Each row is a point on a tangle of strands that fork and nearly touch. The rows are in no order.
Points whose rows are less than 120 apart are linked; no others are. Some points are linked to none.
<988>: [ 19  16   8  -6   7   0  11 -27 -32  14 -15 -19   1  22  -7 -17 -34 -21
   1   5  -8  -7  -6 -20  -5   3 -12 -59   1  14  -4  45 -14  27 -12 -22
   8 -47 -40  25 -44   2  27 -25  -6 -18  20 -19]
<647>: [-24  16  10   8  39  11  12 -21 -22  16 -16   5 -32  10  29 -24 -22   0
  -9   5 -21  -2  27  31  -9   4 -16 -17  -8  13 -21  18  -4  23 -24 -22
  19  14  -9  17  15 -14 -11  -5  10   4  33  24]
<760>: [ 28  22  -6   1 -15   9  24  -9   6  11   7   2  16   7  15  27 -25  -4
  -2 -12  18 -12  28  18 -22   7 -23 -22  18  33  23  28  -8 -23  15  27
   7 -62 -17  31 -26 -10  33 -21  19   9   6 -14]
<293>: [ -6  -5   2 -16   5 -10 -17  26  24   5  -3   1  -1 -27 -29 -29   9 -28
  -2  18 -16 -21 -11 -17   5 -12 -10   6  -5 -41   1 -39   7  15 -22 -16
  35  44   2 -19  31 -33 -27  23  -3 -21  21  27]
<386>: [ -8 -52  28 -30 -28  15  18   5 -15  21   8 -14   9  -9 -25   5  17  17
   5 -32 -32 -12 -34 -31   6  36   8  25 -17  15 -14 -19  13 -63 -18  -3
  -3  20  10 -28  28 -23  13  39 -20  14 -16 -20]
<194>: [ 33  49  -9   4  24 -12  11 -34 -27  14 -29   9 -25   4   0  -7 -58 -54
 -11  35 -18 -14  33  17 -12   0 -16 -33  -2  33   4  19  -2  30  10 -14
  13 -21 -29  29 -11 -19  14 -34  35  -9  46   9]
<805>: [-20 -28  -1   3   0 -28 -33  -1  25  12  -3 -20 -23  30   9 -52  -9 -35
   6  38 -13   0 -24 -21 -15   9 -10  21   1 -16  23   8   9  39 -45 -30
  24  28   0 -13 -34 -35   5   4  -3 -24  -2   1]
<954>: [  0  20  18 -11  17 -19 -17   3  -7  -2 -17  35 -20 -24 -17   5  -1 -12
 -31  20  -9 -10  -6  35 -19 -14  38 -39   8  14 -25 -17 -28  20   6  31
  -5 -28  24  15  59  17 -15  23   7 -34 -21   5]
<405>: [-24 -25  10  -6   3 -39 -19 -12 -49 -42 -19 -60  -9  44  10  38   3   7
   8   9  -2   9  -2  -5  20   9  34  18  26  35  27  29  38  33  28   1
 -29 -13  38  -6  21  17  20 -12   2  16 -42  -5]
<406>: [ -3   4  11   9  15  44  29  -7 -37 -40  -4 -49 -10  54 -15  22 -12 -18
  30 -44 -42 -12  31 -29  51  25  15  -9   2  38  31  -2   7  12  -1 -19
 -20  -6   8 -12 -26   3  10 -18  -1  36 -20 -23]
<1096>: [ -4 -15  24 -16   7  -2  14   6   8  15   2   8 -18  11 -26 -57   0  17
   9 -20 -52 -16 -44 -35   0  24   4 -10 -17  -9 -38 -16  -4 -27 -34  -5
   4  41 -20 -34   2 -28  -7  15 -19   0  22 -26]
<311>: [  7  22  -3 -35  15   3   1  10 -11  -8   8   7  16 -19 -16   6  -8  10
  -8 -23  -3   3  26   7   9   0  -1  -3 -11 -36  27 -33  12  -7  -5  -7
  16   6  -7  -9  14  -2 -12   2  20  14  36  36]
<1054>: [  0 -54   6  -4 -15 -54 -35  -5  29  16 -16  -1  10  -6  43 -30   4  10
 -23  17  19  12 -61 -15 -42  25   5  -3  32  14 -30  57   7   2 -23 -23
  14 -17 -16 -16 -49 -19  37  14 -30 -43 -29 -35]
<193>: [ 28   1  -3  -1  -2  19  -6  -8  -3   1  -3  -2  -8  26 -14  -4 -23 -18
 -22 -14  -8  -7 -23 -12   0  17 -14 -56  -8 -13  14   9 -28   9 -20  26
   5 -49 -33  18 -38   5  12 -17  -3 -36  11  -5]
<296>: [ -9 -18  16 -39 -14 -13  20  -7 -31  21   6  -9   6 -13 -12  -8  -5  20
  16 -19 -20 -11 -12   6   0  22  11   1  -2  23 -21   1   9 -34 -14   7
  -4 -12  10 -18  43  -5   5  21  -7  26 -11 -18]
<716>: [ 12  39 -12  11  29  18  19 -10   0  10   4  33 -14  -3  23   1 -37   4
 -14   8   7  -2  27  50 -18   8 -27  -3 -18   2   0  12  -4   3  -6  -5
  21   4 -10  37  29  -5   6   5  12  -3  52  24]
<544>: [-10   3 -18   1 -15   8 -24  21  -5  -6 -11  24  39  -5  20  36  46  21
 -19  24  49  52  -6   6   0 -19 -20  28  -8 -17  18   2  -7  -5   7  12
  -8  18   4   0 -19  34 -12  23   1 -25 -12  30]
<203>: [-11  11  -3 -19  -7 -34 -10 -20 -35  26   5  16  20 -32   4 -26 -27  20
   5  -1  21  20 -14   9   1  -3  -3 -41  27  -8  -5  28  -3  -1 -22 -20
   5 -33 -42   5  -4  27  31   1  10 -12  42  17]
<868>: [ -3  14 -10 -23  -2 -20   0  -6 -22  15   5  12  25 -24   0   4 -19  25
   0 -25   8   6   7  -2  -1  12   0 -27  21 -30  28  -5   2  -7 -24 -11
  11 -13 -29  -1   5  11  12  20  19   2  45  33]
<1077>: [-10 -23 -13   2 -25 -11 -21   7  26   6  10 -35 -20  45  13 -36 -10 -36
   9  25   0  -1 -21 -31  -3   5   3  31  12   3  21  12   9  19 -14  -7
  -2  19  15 -27 -51 -23  -2 -14  -9   1 -25 -29]
<919>: [-37  10  -9  50   4   9   9   5 -18 -38  16 -23 -35  24  -6  -5  18   1
   6 -14  -6  10   0  -9  17 -25  22  48  18  17 -30  -2  21   6  -1 -11
 -45  -5  35 -10 -18  15 -26 -15 -24  23 -60 -48]
<992>: [ 11   3  13 -17  13   7  -7 -11 -36   6  -3  15 -19 -16 -46 -20  -7   3
 -29 -18 -50 -12 -26   0  12  16  22 -26 -21 -22 -59 -38 -24  -2 -22   5
  -4  13  -7 -18  49  17 -12   5 -17 -35   8 -16]
<12>: [ 16   7 -12 -12 -12 -26 -12   5   5 -15 -22   7  -4  25  30  44  -8 -15
 -24  66  51  11 -10  39 -19 -19  -8   8 -29  28  21  16   5  12  41  28
  -5 -15  17  20  19   6  -8   5  17  -7 -20  -7]
<756>: [ 25  26   1  12 -14   5  32   8  31  10  16  17  11 -24  24  -9 -22  20
   7 -12  20  -4  22  19 -35  10 -20 -10  15  21   4  29  -4 -36  15  29
   8 -36 -40  28 -21   5  29 -15  17  32  37 -14]
<729>: [  0  -2  -4  25  17  26  -6  17  -1  20  21  14  -6 -19 -38 -55   1  15
   9 -26 -11  17 -30 -22  34  -5   5  -9 -41 -75 -31 -15 -18 -18 -10   6
 -15  31 -20 -18  -8  24 -11  -6 -21 -30  44 -14]
<294>: [-19   2  10 -21 -28 -24 -12   7 -30 -20  -7  -2  12   4 -24  32  19  -4
   7  -2   2  -3 -15  -3  15  -4  16  -1  26  18   2  -7   8   5  26  12
 -16 -31  24 -17  24  32  -8   6   1  14 -56  -3]
<65>: [  6  34  18  13  17 -16 -24  -6 -14 -12 -18  25 -23  -6 -15  27 -18 -36
 -20  42  12   2 -12  32  15 -37  43 -55   7  11  -6   2 -33  30  38  32
 -21 -34  18  39  45  22   2   3  10 -40 -25 -24]
<126>: [ -5  -1   8  24   7  15  -9  28  58  -7   3  19  -6 -26 -29 -15  25 -12
   5   2 -15 -11  11 -13 -10 -35 -20  21 -10 -35 -18 -55  -7  18   0   0
  31  37  18   5  34 -35 -39  15 -17 -24   7  25]
<93>: [-18 -14  -5 -19  12 -17 -27   7   5   6  -6 -18 -17  12  -9 -45   3 -29
  11  35  -6  -3 -18 -29   5   1 -11  21  -3 -28   7 -18  11  27 -39 -37
  29  48   4 -17   5 -33 -12  24  -4 -22  13  13]
<54>: [-32 -21  15 -10  -7 -40 -27  -2 -52 -28  -7 -44 -13  23 -21  21   2  -6
 -13   9 -23   5 -22  -6  20   9  43   6  20  13   5   1  17  25 -10   0
 -12  -1  31 -21  51  23  -5  16  -2   0 -38   4]
<1011>: [ -6  -4  -7   8  26   6  -4 -30 -50 -25  -5 -35  -1  49  26  23 -17 -21
  15   3  13  10  30   6  23  15   4 -13  15  37  46  31   8  32 -13 -35
   1 -20  -5   0 -18  10  25 -40  27  20   6  31]
<602>: [ -9 -26  11  29  -5  -4 -23  15  33  16  14   0 -20   1   7 -53  24   2
  -5   2 -37   1 -32 -43 -22   7   0  27  21 -14 -16   6 -14   0 -37 -23
  12  13  -5 -12 -21 -13  -2  39 -40 -33 -28  -3]
<626>: [ 19  -1  15  -7 -16  17  -6  11  -9   2  -3 -12 -13  17 -27  -7  -7 -10
 -11 -38 -34  -9  -8 -26  -8  22   1 -17  -5  -3   6 -12 -18   0 -20  14
   2 -27  -8 -11 -27  -1  -2  -9  -8 -13  -5 -15]
<965>: [  0  -6 -12  -9  22  14 -14 -19 -18 -12 -11 -15  22  22  45  37   3  -4
  -8  -1  27  17  28  15  -5  22 -12   1  15  28  60  27   1  13  -9 -16
  15 -16   4   0 -12   1  24 -15  29  10   9  60]
<885>: [ -2  50 -24  38   1  -5  18 -15  28 -14  -5  18  18  -1  21  33  -3  -3
  10  18  31 -36  41  37   9 -39 -10  13 -54 -22   3 -38  22   5  30   5
  11  24 -11  -1   9  31 -25 -18  10  32  25   4]
<150>: [ -8 -36   9 -25 -19 -29 -25 -14   9  12  -2  -9  22  12  21   6  15  -3
 -12  -2  -2   8 -35 -21 -28  40  17  -1  29  15  15  36   4   9 -17 -15
  12 -35  -4 -10 -36 -12  32  19 -18 -26 -34  -9]
<162>: [ 23 -17  11   8 -15  45   5  56  11 -11  10  16  13 -40  -4  16  52  34
   7 -31  -3  11  -8 -26 -10 -24 -40  51 -16 -38 -23 -37   9 -29 -13  10
  -6  44  20   8   1 -25 -22  14 -41 -20  -5  14]
<675>: [  9  -7   0 -11   6  20  -7  10 -26  13   7   4 -12  -3 -65 -35  -8   8
  -8 -28 -31   0 -39 -14  34   3   8 -16 -44 -63 -38 -33 -25  -9 -24  16
 -17  31 -15 -16  19  20 -20   6 -20 -29  29 -13]
<28>: [ -3   0 -16  35 -11  23 -15  18  24  20  11  27  13 -32 -36 -17   9   7
  -6 -10  15  26 -26   2  17 -18   7  -3 -27 -63 -14  -4 -19 -38   6  26
 -27   1  -6  -3 -11  45   4  -3 -13 -26  21 -18]
<692>: [-20 -15  16  30   0  30  -9  14  50   8  13  18 -24 -15 -18 -36  51  15
  10  -7 -31  12 -30 -29 -24  -6  -9  37   9 -16 -29  -7 -24 -16 -22  -2
   5  26  33   6   3 -18 -11  38 -51 -32 -32  -2]
<975>: [-33 -11   3 -53  30 -35  16 -42 -36  -1  -8 -29  16   8  19  -4  -8   2
  30  11   8 -10  21   4  25  15   7  14  12  33   6  15  18   9  -4 -55
  17  44  -1 -20  41 -34  13   5  40  44  20  22]
<369>: [-23   9 -21  26 -13 -19   2  10  51   1  10  17   3 -24 -23 -24  -1 -26
  29  20  23 -15   9  17  11 -21  21  18 -10 -14 -35 -11   3 -20  47  14
  -7  -4   4  -6  -1  18  -8 -14  -2  26 -13 -41]
<230>: [-17  24  -8  56   1  20  17  -1  28  13  17  26   3 -34  12 -26   3   6
   6 -23  -5  14   5   6  11 -25  12 -23  22 -12 -27  31 -17 -25   9  11
  -9 -32 -19  11 -39  39  22 -22   3   5  11 -21]
<1034>: [  5 -29  12 -15 -37  13   8  40   5  -2  12  -6   9 -13 -26  12  26  16
  12 -36 -12  -7 -14 -29  -9  18   6  45   4  -4   3 -36  15 -58  -4   2
 -21  13  26 -38  -3 -18  -3  18 -19  21 -31 -18]
<436>: [-20  -8   1 -11  10 -37   2 -10 -27 -29 -15 -45   2  45  10  45  -9  -7
  21  21  19  -4  25  13  29  -2  25  26   1  48  33  18  32  18  35  -4
  -9  -6  30  -8  24   3   8 -12  14  43 -28   9]
<527>: [  6   8   7 -11  26  27  10 -24 -61 -12  -4 -50   1  59  -2  31 -15  -9
  14 -31 -20  -2  32  -8  38  10  11 -20 -13  19  38  27  -5  22 -22 -11
  -8 -26   7   1 -14  21   8 -11  11  10   2  23]
<678>: [ -7  44   2  14  37  12  47  -9   4   6  13  21   4 -12  34 -12  -7  45
  15  -3   4  -6  47  42 -10  -9 -38   1 -19 -15   1   8  19 -11 -11  -8
   9  41 -11  29  32  -3   1  12  13  40  77  26]
<615>: [-10 -52 -10  -2 -11 -68 -27 -28  30  14   8 -27 -15 -13  38 -29 -13 -14
  -9  34  33   5 -43 -15 -37  -3  10   8  39  38 -37  56  14  11   2 -25
   8 -15   1   2 -45 -35  14 -12   0 -16 -39 -32]
<284>: [ 37 -28 -26   4 -18  28   8  42  23   3  24  17   9 -12 -18 -19 -15  27
  -4 -24  22   7 -12 -12   6   2 -36  12 -26 -64   0 -21  -7 -40  -5  40
  -7  15 -18  -1 -21  -9 -11 -11 -10 -12  58  -8]
<128>: [  6  -8  -2 -25  -4   7  23  10  12   8  17  17  12 -32  -6 -18   9  60
  30 -18  -3   7 -21 -15   3  -4 -27   3   1 -43 -14 -16  18 -45 -23   4
  -4  42 -11  10  45 -12  -1  46 -19  28  53   7]
<666>: [-10  12   5  14   2  -5  -7 -12   3  27  -1  17   3 -23 -10 -44 -12  10
   6  -6   1   5 -26  -6  -1  -1  10 -41  15 -24 -29  25 -27  -9 -16   1
  -5 -28 -36   3 -11  35  24 -10 -15 -19  25  -9]
<105>: [-27  48  -3  10  20  27  45 -24 -23   7  11  14  -7 -23  25 -22  -2  41
  30   3   2 -12  50  44   6 -23 -13  -4 -18   5 -28   7  16  -1  -1 -15
   9  55  -8   8  21  10 -20   1   2  44  63  -8]
<915>: [  2  28  -7  20 -21   1 -17  23  -4 -10   1  31  33 -34 -20  49  44   7
 -14 -15  11  12   9   6  19 -38   8   8 -12 -31  -3 -49 -13   5  14  22
 -19 -14  11 -12  -8  55 -25   2 -11 -10 -15   0]
<601>: [-17  13   8 -11   9   5  27  -1 -18  -4  -8 -20 -11  26  13  13  -5  23
  22  -6  17 -15  28  36  -2   0  -4  25 -27  37 -18  13  17  -4  15  10
  -5   9  23  -4  29 -17 -30  -3  -7  51 -11 -14]
<379>: [ 17  18   6   9 -13  24   8  21  10 -10   5  -1 -11   1 -17  -5   0  -6
  -3 -29 -17  -9  17   3  -2   4   7  -4  -3 -10   6 -40  -7   6  -8  13
   8   3  -2 -16  -6  -1 -27  -9   1   7   3   1]
<217>: [-12  33   1   4  13 -17  -4 -11  12 -20   2   8 -11   3  25  24  12  -4
  -4  11  23   2   3  10 -20 -13  14  -1  35  66 -15  19  -7  19  42  14
 -22 -48  28  14  -2  -8 -16 -16   2  17 -52 -10]
<182>: [-11  -9   0 -39  22 -25   5 -19 -27 -27 -20 -46   5  31  -1  28 -12  -9
  37  18  10 -23  34   9  38   1  28  20  -8  31  36  -1  33  23  20 -38
   6  32  22 -28  38 -14   7  -4  26  58   2  20]
<586>: [ 47 -15  15 -11  -4  43  24  35  -7  -4  16  11   0 -25 -26  -3  -4  58
  -1 -68 -31   3   1 -13   7  28 -11 -11 -19 -43  -5 -42   3 -50   2   9
 -16  30 -16  -5  10 -30 -12  -4 -10  -1  37   7]
<819>: [-25   7 -33  48 -10 -10   8 -12  26  -5   1  14  20  -4  20  18  22  11
  -1  27  57   1  26  38   8 -51  -6  23 -30  -6  -4   4  13   1  37   9
  -3  16  -6   4  -6  35 -22   0   2  18  -3  -1]
<998>: [-20  -4   6  22 -14  12  -4  27  41  -2  12  17 -16 -20 -32 -28  37   3
   1  -3 -34  -8 -16  -8  -4 -23   1  22  -6 -18 -38 -31 -18 -12   4   5
  -5  24  16   5  22 -23 -25  14 -35 -15 -30  -6]
<830>: [-14   1  22   0   6  -6 -17  -7 -10  18  -6  27 -23 -19 -37 -12  10  -3
 -33 -10 -43  -9 -28  -9 -10   2  37 -39   0  -7 -51 -23 -35   8 -16  11
  -6 -15  -3   6  44  22  -2  18 -20 -39 -23 -10]
<690>: [ 28   9   2  13 -16  30  38   7  11 -18   6 -29 -17  35 -30  -3 -22 -26
  12 -24 -17 -27  17 -10  14   0 -16 -24  14  32   7  -7   8 -13  35  22
  -1 -45 -15  -2 -25 -11   0 -47   5  26 -28 -37]
<391>: [ 31 -15 -24  -4 -27  14   8  30  21   9   8  -9   5  10 -11  10 -32 -15
   5   3  37 -14   6  -6  16  -8 -24  14 -41 -45  22 -23  -1 -25   2  30
   9  25 -12 -10 -21  -5 -13  -6  11   4  44  -6]
<434>: [ -4   3  -6  -7 -22  -2 -12  12 -21 -21   3  19  48 -22  11  49  47  29
  -2  -1  45  23   8  15  19 -33  -3  21   0 -21  19 -21  18  -7  13   3
  -3   1   4 -22  -6  61 -13   6  -7   5  -8  15]
<1064>: [ 10  -1  13  23 -16  34 -16  48   4 -27   2   3 -21  -8 -13  43  31   1
 -27 -23 -36   9  -2 -37 -16  -2   6  53 -10 -16   3 -56 -10  14   3   4
 -28   9  31  -4 -12  -7 -38  -6 -15 -17 -58  11]
<272>: [-13 -40  20 -24   0 -18 -41 -33 -35  -8   0 -23   6  23  23  29  33   4
 -19 -12 -30  12 -11 -30  -5  37  52  15  20  40  20  12   0  38   0 -15
   9  -6  17  -1   5   6  32  34  -1 -30 -69  28]
<450>: [ 24 -26   7  -2 -35  18   4  55  23   6  14  19  27 -23 -17  11  36  21
   3 -13   1  11 -28 -30 -13  -3 -14  50  -2 -31  -5 -36  -3 -43  -9  13
 -23  20  14 -16 -20  -9  -8   4 -22  -3  -9  -1]
<439>: [ -8 -45  23 -16 -12 -20 -36 -24 -15   3  -4 -30   2  19  30  16  30   5
 -35 -10 -21  18 -29 -24 -28  43  30   5  24  29   5  33  -2  23 -12 -13
   2 -18   9  -2 -27   1  23  26 -20 -44 -70  -4]
<689>: [ -7  13 -17 -29   1 -21   3 -15   1  25   7  24  16 -29   8 -22  -9  62
  14  -2  15   4 -15   6 -11   2 -19  -7   3 -33  -2  11  11 -29 -12  -1
   5  15 -31  12  48   7  14  44   1  10  57  34]
<447>: [ 16  14 -35  -5  -9  10  25  11  10   7   8   0   1   6 -14  -3 -27 -14
  22  10  21 -18  25  18  37 -14 -28   8 -46 -39  15 -22   2 -25  15  12
   0  40 -15 -23 -15   2 -21 -23  25  22  51 -26]
<103>: [-33  10 -24   8 -21 -40 -15  -2  12  17   7   3  16 -24 -16 -20  -7 -25
  19  41  37   3 -12  18  23 -39  19   2   8 -11 -19   4  -6 -14  26  14
 -13  -5  -2 -15  10  39   2 -11   7   5  -7 -35]
<102>: [ -1  -2  -8   5  11   4 -26  -8  18 -15 -14   5  12  27  39  35  25 -15
 -15   8   5  10  11  -3 -16  19   2  19  26  31  54   9  -6  36 -16 -18
  10  -5  19   4 -23 -18   4 -13  16   1 -24  44]
<654>: [ 18  43  20  17  19   3  -5  -2 -10 -24 -12   9 -10  20  -6  51  -4 -34
 -25  35   1   2  -7   1   7 -33  18 -61  20  16  14   1 -24  35  29  37
 -21 -70  14  50  18  31  -1  -1  20 -24 -46 -23]
<233>: [-25   1 -24  13  -7 -14 -17   7  43   1  -9  28  34 -20  27  16  55   7
  -3  51  62  27  -8  22  -7 -41 -24  30  -1 -17   4   6  11  -7  29   3
   7  31  11   1  -8  25  -9  24   2 -10 -11  23]
<609>: [-24  -8   4  -6   3  13   6  13   1  -5   8 -37  -9  43   9  -6  -3 -23
  20   7   1 -10  20 -13   8  20   4  26  12  19  23  11  13  12  -3 -24
  -6  15   7 -39 -24 -15  -2 -25  11  33 -15 -29]
<540>: [ 12 -20   0 -40 -11 -34 -21 -17 -11   9 -14 -21  18  14   5  22 -28 -28
  -6  18   6   6 -11 -13 -16  26   5 -29  25  20  49  36  15  13  -3   2
   7 -50 -13   8 -23 -16  34   0  16 -24 -22  10]
<781>: [  4  -8  -7 -20 -12   5  -9   9  31   2 -10  26  29 -17  30  25  27   3
 -22   6   4  18   6 -14 -26  19 -20  19  17   2  41   8  -7  15 -19  -8
  28   1   7   2 -35 -23   1   9   9 -11   2  50]
<753>: [ 25  24  -8   3  11 -13  12 -31 -27  14 -26   5 -12   0  14 -22 -46 -40
  -2  27   1   4  15   3  -7  14 -25 -52  10  14   5  27  -6  27 -14 -29
  15 -36 -49  33 -34  -5  31 -21  29 -27  55  12]
<1087>: [ 13  20 -21  41 -18  35  27   4  37  17  26  26  -5 -23   8 -29 -30  20
  13 -15   3   4  11  15  -3  -2 -13 -15   1 -25 -19  18 -19 -32  25  26
  -2  -8 -34  10 -28  19  20 -29   6  16  43 -21]
<822>: [ 20  38 -21  25   2  26  32  -6  -5   9   2  -1  10  -4 -15 -12 -40 -11
  14  17  23 -19  36  29  41 -18  -9  -7 -45 -29 -13 -19  -2 -15  40  18
   4  17 -30  -6  -5  37  -6 -25  10  15  49 -41]
<397>: [-22 -15 -12   9  23 -45 -27 -33  12 -16 -10   7 -17  -4  52  -1  -1 -19
 -21  33  34  13   2  23 -43  -3   9  -2  40  64  -5  29  15  53  17 -31
   2 -18  26  32 -21 -30  -3 -31  23   2 -36  13]
<1023>: [ 11  24 -13  12  -1  27  25   3   5 -19  -1 -40 -15  47   3   7 -23 -28
  16 -19 -13 -22  22 -28  28  17 -10   5   7  33  26  -2  16   1  14  12
  -2  -1   1 -20 -34 -10  -2 -33  25  41 -13 -32]
<994>: [ 10  -2 -28  -1  -8   8   0  19  54   3   2  43   5 -32  21  13  10  10
  -7   4   7  11   6  -5 -37  -3 -34  18  15 -21  20  -4 -10  -4  -6   5
  20  18 -11  10  -6 -34  -4  12  14  15  23  47]
<969>: [  0   4  22 -38  26  12   7  -8 -43 -16  -5 -22  -2   9 -18  14   3 -10
  -1 -14 -39 -20  16  10  28   1  24   9 -17   1  -3 -33  17  12  -6 -13
   8  35  21 -23  53  -5 -30  30  -1   9   0  16]
<564>: [-26   7   5  -4 -14 -32  -3  -4 -15   1  -5  -8   6 -16 -12  10   6 -15
   4  26  38   8  -9  20  19 -37  19 -13  23  11 -15   6   1   6  11   7
 -15 -20   6  -8   8  34  -6 -10   8  10 -22 -20]
<264>: [ 11  -7  -7   6  19 -37  -5 -25   5   6 -19   2 -16   0  52   7 -42 -32
 -20  46  23  -4  34  30 -39   8 -17 -25  20  66  14  29  12  39   6 -31
   2 -26  23  41 -11 -38  15 -33  38  13   2  28]
<200>: [-12 -31  -9  11  10 -46 -23 -33  20   5 -11  -8 -12  -6  51 -22  -2 -10
  -8  39  29  17 -14   6 -49   4   5  14  51  48 -12  55  16  41   1 -28
   1  -4  21  23 -45 -45   6 -14  16 -15 -43 -12]
<1056>: [ 19  -8  29  -9  -2  35  37  21   1   1   4  18 -25 -17 -41 -34   4  34
   6 -58 -50  -8 -12  -6   1  25  -1 -32  -1 -19 -34 -32 -10 -41 -12   4
 -15  17 -20 -25  15 -17  -9  -3 -15   6  16 -12]
<714>: [ 54   6  -2 -17  -7  35  18  24  10   5  16  14  -1 -24 -20   1 -26  47
 -10 -50  -3   6   5   5  -4  18 -16 -19 -25 -47   2 -23 -11 -45  10  41
  -9 -20 -24  14  -2  -2   7  -2   5   1  51   9]
<966>: [ 39  27   4  17 -11  33  27  -2  18  -5  14  -1   1  25  -6  -4 -16 -32
  -2  -5   4 -22  17  10  -3 -21 -28 -43  13  25  -2   3 -13  -4  38  31
  -6 -70 -16  33 -21   2  13 -39   8   5 -24 -31]
<478>: [ -8 -20   3 -10  35  -3  11 -35  -5  16 -14 -10  -5  12  47 -19  -2  26
   8   5   6  13  18  26 -30  22 -21  -5   5  28   7  53   6  16 -29 -37
  26  25   3  26   7 -31   7   5  15  15  25  37]
<362>: [ -7  14 -17  42  -8  14 -16  15  22   0   2  27  19 -30 -23   9  26 -11
  -8   7  24   9  15  20  30 -44  23  -8 -24 -49  -5 -29 -18  -7  22  28
 -21  -2   4  -1  -8  61 -16 -12 -12 -14   6 -19]
<513>: [ 23  10  -4 -32  -8 -15 -15  -7 -11  -2 -16   2   7  21   8  40 -33 -34
 -31  43  34   7 -11  20 -19   4  -1 -21   1  21  37  16   8   9  12  15
   5 -31  15  20   6 -13  19   9  22 -20  -8  10]
<1071>: [ 13 -27  17  -2  -7  43 -11  31  -9 -21   6 -13   8   1   7  39  44   3
  -3 -30 -40   9   5 -40   4  28  14  63  -4   7  36 -23 -10   6  -9  -5
  -4  27  38  -2 -23 -14  -1  16 -12 -13 -53  33]
<1003>: [ 17  15  20  -1  11   7  -8 -15 -13 -15  -4   1  -8  19  -7  34 -13 -26
 -32  -6 -24  -6   3  -1  -6   5   9 -63  22  17  14  -1 -20  33  -1  15
   8 -64  -9  33  -3  12   1 -15   4 -33 -23   3]
<555>: [ -5  13  22 -32  -6 -14  24 -10 -28  19  -7 -14   0   2  -8  15 -16  21
  20   2   6 -26  14  39   2  -5   4   7  -8  40 -35   0  10 -32  13  11
  -1  -1  13  -6  60  -1 -12   7  -5  36  -7 -26]
<195>: [ 14 -33   0   4   3  29   8  35  22  13  12  28  10 -31 -35 -12  28  48
  18 -34 -10  14 -40 -30   0 -11 -49  15 -23 -50 -29 -23   7 -45 -22  21
  -7  45   8  13  35 -24  -4  39 -48 -12  25  15]
<255>: [ -6 -19  12  21  -6 -22  -5  -1  15  17   7  -5 -23  14 -13 -75  11  -4
  -5  -3 -46 -16 -53 -52  -8  26  22  -1  -5  -7 -44   6 -20  -2 -46 -30
   7  20 -19 -35 -18 -14   6  17 -52 -31 -11 -36]
<274>: [ -5  17 -26  52  -4  18  30 -14  53  11  12  16  -3 -12   3 -20 -14 -24
  17  15  24 -25  29  33  17 -15   3  12 -49  -3 -29  -9  -3 -20  66  24
  -2  15 -19  12  -6  28 -13 -35   1  27  17 -40]
<661>: [  1 -32  12 -15   8  16 -35  -1 -29 -23  -3 -20   3  12   7  46  39  -3
 -13 -23 -39  14   8 -35   8  31  41  43   3  11  50  -6 -10  33 -15 -18
   0  20  35 -16   6  -8  15  29   6 -22 -55  51]
<176>: [-26 -13  12 -30  32 -30  14 -47 -25  18 -11 -10  10  -2  28 -11   4  19
  22  19  13   4  29  28 -11   2 -20   6   5  28   1  27  25   6 -12 -46
  26  28  -2   3  48 -16  12  23  24  40  39  46]

Follow the links from the first point to the second, and from the first to the third. Name the last point that the two ways share.
<194> / <819> / <689> | <193>
<555> / <65> / <527> | <868>
<753> / <885> / <965> | <193>
<654> / <102> / <293> | <1023>
<513> / <1071> / <264> | <150>

A fork is a point with three links. Follow the links from the first point to the second and name the forks in between, in order.
<714> / <760> | <1023>
<194> / <689> | <193> <868>
<540> / <264> | <150>
<805> / <128> | <1023> <868>
<626> / <992> | <193>
<195> / <406> | <868> <1023>
<966> / <830> | <868> <193>
<65> / <527> | <193> <868> <1023>

Name the points in between on the shortest way along the links from the first point to the second, in order.
<781> / <988> | <102> <965> <1011> <527> <406> <1023> <690> <966> <760> <756> <1087> <230> <666> <203> <868> <311> <379> <626> <193>
<12> / <397> | <513> <540> <150> <1054> <615> <200>
<992> / <753> | <830> <954> <65> <654> <1003> <193> <988>
<200> / <1071> | <615> <1054> <150> <439> <272> <661>
